Points on a hilly landscape, in no order, each with its height.
From any point a ball rolls to the lowest of the 2 points nearest to it. It stops when none of these is lower. Distance is the straight distance between rows; heights are no part of it.
q_668 h=2.91: [ -3  17  33 -39  15 -21   2  32  11  12   2 -13 -17 -68 -12 -41  24  19
 -23   0 -11 -26 -50 -41  19  29]
q_60 h=3.90: [ 24 -55  19  24  -1  10  30 -22  14  11 -55   2   1  62  -2  17 -39  11
 -10  18  43  -2  19   4  24  -6]
q_47 h=3.43: [ 12   9   5   4   6   3 -11  56   2 -28  -2 -39 -28 -68  -1 -19  19  39
  -5  -5 -10  -4 -32 -36  -1   0]
q_419 h=2.42: [  3  -9  23  40 -18  11  35 -20   4 -37  11  22 -36  65  22  37 -20   7
 -41  74  -6 -32  38 -19  11 -22]
q_386 h=7.36: [ 13  52 -17 -56  26  -3  62  14 -43  49  -2  25  30  42  -8  30 -40 -16
 -12  16  36  27  30 -13  -2  15]
q_531 h=3.40: [ -4 -23  -5 -43  28 -16  -8 -83 -38  26  34  27 -14 -15  -2   4  40  26
 -17 -61   8 -12   5 -14 -30  10]
q_697 h=4.24: [ -2  40  15 -34 -12  15  21   4 -11  31  46  -1  15 -15   5 -25   3 -24
   5 -24 -27 -34  25  17 -33   4]
q_871 h=3.50: [ 59 -38   6   1  13  -9  24 -19   1  10 -58  -1  -4  -1  -7  16 -39  12
 -16 -24   7  17  20  13  33 -11]
q_557 h=6.74: [-10   1 -10  49 -20  12  37  59  -7  14   5  14 -15 -22  26  28  -9  42
 -41  61  46  16  18 -28   5  -1]
q_582 h=1.35: [ -9 -36  -3  -5  -6   1 -14 -36  39  63 -20 -23 -21   8  -5   4   3  -5
  19   0  55  23 -19   1  13   4]
q_366 h=5.56: [ 50   9  17  51 -31  -1 -19  26  25 -15 -22 -12  19  13 -14  19 -15 -16
  17   1 -36   2   8  22  35   2]
q_687 h=4.87: [ 43 -26   7  10  24 -62  11  15 -16 -46 -21  24  15  -5 -20  -1 -14  26
 -33 -34 -34  28 -12   9  16  11]
q_925 h=6.57: [-33 -20  -4  14  -1  17  17  33  -3  34 -16  -7  -5  -9  18  -9   0  37
 -22  22  65  22  -2 -32   0  15]
q_973 h=3.38: [ 34 -29 -19   1  50 -11 -41   2 -22 -70 -17 -19  12 -13 -17  25   8  28
 -15 -57 -10  44  -2  14  41 -11]
q_191 h=5.44: [ 33  19  -6  17 -20  20 -42   4   7 -15  -8 -39  29  20  -8   1 -20 -28
  44 -23 -55 -15   4  50   2 -15]
q_251 h=4.64: [ 20 -26  20  15  28 -36 -18   7 -20 -35  -7  21   4  19   9   0  13  45
 -39 -15 -16  18 -33 -26  -3  35]
q_875 h=3.07: [ 26 -22  34   7 -26  -4  -3  -1  -1   8 -35 -12  16  -3 -13  -2 -24  24
   0 -21   3  20   8 -18  17  20]
q_84 h=5.63: [-42  27  -8 -45 -27   2  44 -42  -6  33  45  48 -14 -29 -35  18  46 -58
  53  25  34 -20  11  -1 -57 -46]
q_578 h=5.48: [-38 -19  40  19 -24   6 -55 -29   5 -13 -17  21  55  35  -7 -24  12  12
   1 -13  15   3 -42  -1  14  44]
q_494 h=5.11: [ 30  48 -26  -1   4  14 -37  62  -3 -65  16 -32  30 -44  39  -3 -11 -18
  12 -18 -16  -5  21  12   2 -13]
q_920 h=3.74: [ 29  -3 -25 -60  37 -34  -8 -55 -30  -3  31  37 -27 -56 -18  -9  10   7
  11 -71 -15 -25  -2  -3 -12   6]
q_596 h=3.24: [ 30  18 -36 -25  -7 -13  -7 -42  13  35  -3  14 -18 -26   2  32  -5 -46
  86  -4  25 -28  44  -5 -39   3]
q_734 h=4.50: [-17  -4  30 -16 -13  12  -9 -33 -10   7  37 -10  16  29   3 -10  28 -12
   5 -35 -30  -3   8  22 -34  -2]
q_492 h=4.30: [ -2 -17  16  47  19  20 -62  11  20 -51  -1   6  13  44   1  54  52  23
  24  13 -13  32 -74 -40  16  -3]
q_184 h=6.86: [ 11 -20  -1  31  24  -6  12  52 -20 -13  20 -11 -36 -33   7  16  -6  44
 -45  28  21  28  32 -18  19  -3]
q_459 h=5.07: [ 65  14  12   7  -3 -29 -14  32 -21 -42 -29   3  23 -15 -27  -3 -21   7
  14 -45 -55  -6 -22   7  17  22]
q_300 h=3.82: [ 28 -28   5  21  48   9 -57  15 -10 -52 -19  -9   5   9  -5  57  37  22
   5 -24 -10  37 -43 -22  44  -4]
q_321 h=5.27: [ 61  37 -19 -12   4  19 -42   5  -9 -44   3 -34  22  -3  30 -10 -46 -16
  32 -25 -37 -27  21  20 -11 -15]
q_996 h=2.90: [ 22 -18 -42 -40  43 -21 -50  -4 -12 -69 -10 -19   0 -44 -38 -23 -23  23
  13 -58 -15  16 -36   8  31   0]
q_910 h=3.42: [  5 -29 -24 -52  34 -46 -38   8  15 -63 -42  -8 -24 -40 -58 -17 -23  36
 -14  -9 -35  19 -25 -17  41  12]
q_467 h=2.68: [ -6  51 -49 -42  11  26  21 -25   0  31   7 -23 -42 -28  24  31 -42 -34
  26  18  17  -8  64  -9  10 -12]
q_129 h=4.82: [-47  23 -28 -18  -5  41  47  12  14  44   5 -32 -42  -4  21  27 -11 -41
 -13  55   7   3  30  22   5 -48]
q_186 h=4.74: [  6  13  26   5   5   6 -15  18 -18 -30  30  -9  25   8  24   1  17   5
 -22 -24 -24  15  36   4 -13  18]
q_589 h=5.43: [-71  32  -8 -44 -33  25  33 -28  -8  36  50  23  13 -15  -8 -15  18 -48
   4   1  12  -3  15  15 -38 -33]
q_262 h=5.35: [  9   8  -3  31 -26   9   0  35  37  23 -14 -32   7 -13  13  -9   4 -40
  17   3  -6  -2  19  40  11 -17]
q_245 h=4.73: [-32 -22  38  54 -25  10 -39  -2  16 -42 -11 -15   9  24 -14  15  31  23
  23  41  -6  28 -67 -20   5  -8]
q_756 h=5.16: [ -7  -6  29  22   3 -16   0  13 -11  -3  21  58  43  43  18 -28  15  14
 -25 -13   9 -27  -4   7 -24  54]
q_588 h=3.99: [ 25  29   1 -49  10  -1  -2 -32 -14  32  54  37 -12 -44  -7 -11  15 -11
  25 -53   1 -60  11   8 -35  -1]
q_927 h=2.17: [-24  18  56 -45 -20  -6   5 -14  27  39  -8  -6   0 -24 -23 -46  25   2
  -4  -2   5 -36 -60 -31  -7  17]
q_726 h=5.08: [-11  25 -61  -4 -13  31  23  29  23  42  -3 -39 -27 -49  10  -5  -4 -28
   8  23  11 -21  23  20 -17 -48]
q_937 h=4.56: [-27  -7  14   3  -5  23  32   5   0  27  12 -20 -22  33  10   4 -13  -2
 -11  52  -9  11  27  12 -18 -24]
q_138 h=5.20: [-74  27  -1  -9 -30  13  37  34  -7  24  27  23  23  -9  -2 -30  30 -41
 -32  29 -14 -14  10  13 -37 -30]
q_73 h=5.12: [-22   3  34  17   0  28 -67  -9 -20 -33  -5  -6  69  32 -31  10  31  -1
  16 -49 -17  13 -52 -10  22  25]
q_316 h=2.89: [ 14  -8 -30 -10 -35  15 -25 -68  21  17 -11 -18 -17 -14  -3   8 -13 -28
  81 -11   8 -12  25  17 -19 -26]
q_284 h=1.86: [-32   1  39 -35 -44  -7  35 -20  27  41   3   8  22   8 -34 -47   7 -23
  30  -1  16 -13 -48   2 -22  -9]
q_652 h=5.80: [-57 -30  15   5 -33   4 -29 -28  21  17   3   0  41   9   2 -42  14  -4
  10   1  53  24 -32   7   0  16]
q_323 h=1.97: [ 25  -4  43  31 -16  24  -2 -17   3 -64  -4 -14 -14  39  10  50  -6  -4
 -31  30 -25 -18  39  -5  22 -34]
q_390 h=5.79: [ 34  45 -24 -25   6  -7  30  47  -2  10   2 -14  -5 -47  17 -14 -56 -26
  12   3 -14 -18  46  20  10  -2]
q_654 h=5.69: [ 55  26   1  14   2 -17  -1  56  11 -19  -9   2   3 -20  11  -4 -36 -23
  -1 -13 -36   2  50  35  28  20]
q_157 h=2.50: [ -1  -3  35 -30 -41   3   7 -34  12  33 -19  -3  31   5 -25 -23 -17  -6
  33 -40  13  -1 -12 -16  -2  21]
q_185 h=6.99: [ 13 -49 -13  -9  51 -19   1  32  -2   6  -3 -15 -53 -29 -18  -7 -17  42
 -37  -6  20  34   2   3  33   7]
q_616 h=5.59: [-30  20 -40 -25 -38  -5  12 -34  18  34  31  19 -20 -60 -13 -15  42 -60
  59   5  19 -41 -11  20 -63 -42]
q_763 h=6.08: [-68 -29  10   3 -37  23   8 -27   9  11  18  -9  12  -9   1 -36  15  -7
   7  19  42  42  -2   6 -27 -37]
q_583 h=4.28: [ 39 -20   1  61  22 -23 -35  16   3 -43  11  11 -29  26  22  31  27  44
 -26  15  10  15 -27 -28  24   5]
q_607 h=4.29: [  9 -20  24  36  -3  -8  40  15   6  15 -10   8 -17  51  11   4 -14  31
 -11  41  -5 -10   5 -13 -21  15]
q_80 h=3.83: [ 27  -5  13 -10  23 -33 -30  41   2 -58  -9 -15 -21 -47 -31  -3  -2  36
   6  -3 -26  25 -47 -47  34  19]
q_621 h=4.98: [-91  32 -13  37 -33  -4  37  34 -11 -28  21  45  18  13  25 -19  13 -39
 -34  61 -19  17   8  19 -28 -15]
q_684 h=7.28: [ 23   2 -17 -64  44 -28  67 -11 -50  29  -9  42  22  22 -18  -4 -28  17
 -30 -21  38  19   8 -11 -17  25]
q_788 h=4.63: [ 45 -26 -31  81  20 -28 -10 -17   4 -35  -8  45 -16  66  25   8  20  36
 -18  24 -11 -20  -7   2  11  13]
q_500 h=5.13: [  3 -37  44  33 -17  32 -31 -12  21 -19 -27 -43 -16  24 -25  22   1  15
  18  17  -8  -3 -32   2  27 -31]
q_131 h=2.29: [ -2 -32   5 -18  24  -9 -20 -29  12  45 -28 -16 -16  17  11 -18   5  27
 -19   2  16   8 -36 -16   4  33]
q_893 h=2.28: [ -5 -37  -5  -5 -27  23  -4 -50  35  30   0 -41 -36   5  -8   2 -15 -27
  38  18  27  20  16  30  14 -52]
q_252 h=4.92: [  3  -9 -15  63   0  -8 -11   3  -7 -29  21  57  13  55  38 -20  29  41
   6  23   3 -17  12 -14 -11  46]
q_794 h=4.79: [-22 -16  30  -5  -3  22 -49 -52 -16 -22   9 -20  41  43 -22   3  38  -6
  24 -52 -37   8 -37  28 -13  -4]
q_341 h=5.51: [ 18 -22  10  21 -13   3 -35 -33  17  23 -68 -22  18  24 -43  15 -13  -9
  28 -17 -32   4 -43  23  41  15]
q_692 h=2.30: [  6  40 -13 -16   5  31  11   1  19 -10 -12 -51 -43 -19  36  10 -55 -29
  -4  23  -2 -40  50   6  30 -28]
q_381 h=4.81: [-44  36   9  45 -29  -1  23  30  -3 -12  34  44  23  22  35   5   4   1
 -28  49 -17   1  24 -10 -23  23]
q_206 h=1.83: [-14  20  39  11  -9  24  16   3  24 -40  -8 -35 -43  18  14  29 -23 -44
 -19  52 -22 -35  47  18  37 -29]
q_894 h=7.10: [  4 -34 -39 -18  61 -37  31  55 -25  18  17  29 -24   0 -10  -2 -22  26
 -40   0  25  36  16  18  16  25]
q_66 h=5.34: [-24  27 -58  -9 -35   6  12   6  27  47   8 -20 -14 -54  -7 -31  31 -29
  21 -20  17 -36 -15   6 -43 -40]
q_651 h=2.97: [ -2  62 -61 -42   2  -1  13 -21  -7  37  29  20 -20 -39  31  30  -7 -59
  45   4  17 -34  53   2 -21   8]
q_163 h=5.29: [ 53   6   7  28  17  -6 -35   0 -10 -23 -54 -19  25   5 -40  23 -14   1
  18 -32 -66  -9 -60  -5  44   8]
q_125 h=6.34: [-64 -13 -23   2 -28  29  45  12  11  40 -24  -2  13  -1  -1 -17   7  -1
  -2  44  69  31   3 -16 -27 -31]
q_27 h=4.93: [-19  45 -17  -5   6  24 -26  31  -9 -23  37 -26  24 -31  39 -12  27 -33
 -24 -31 -10   2  45  14  -3   0]
q_833 h=4.58: [-18  -3  17  67 -53 -14  14  17  20 -22  20  29   4  32   8  -9   3  22
   2  61  -6   7  -8 -22 -23   0]
q_657 h=7.19: [ 23 -25 -29 -11  60 -33  52  14 -33  37 -22  40  -6  25  -1 -11 -14  34
 -26   7  26  14 -15 -14  -3  38]
q_202 h=5.36: [  6  -6  29 -24  30 -20  19 -15 -29  18  15  40  20  18  -3 -26   3  21
 -43 -40  -3 -19 -11  -4 -28  38]
q_580 h=2.96: [  1 -36 -26 -26  49 -22   9 -67 -22  52   6  10 -23  24  21  -3  22  31
 -30 -23  11   0 -18 -11 -27  20]
q_183 h=4.80: [-68  36  -1  -5   6  19  28  30 -10  22  14   4   5  28  42  15  -8 -17
 -32  39 -10   4  39  15  -1  13]

Call two points neighbours if one is among the 2 nearest of the other. Go from one point of each pair to the other, from neighbour to neighbour, staying as low as possible. Name the highest point that can't be avoided.
q_206 and q_284 => q_607
q_582 and q_206 => q_596
q_284 and q_996 => q_80

Where does a ball stop that starts at each point below?
q_697 => q_582
q_84 => q_607
q_341 => q_996
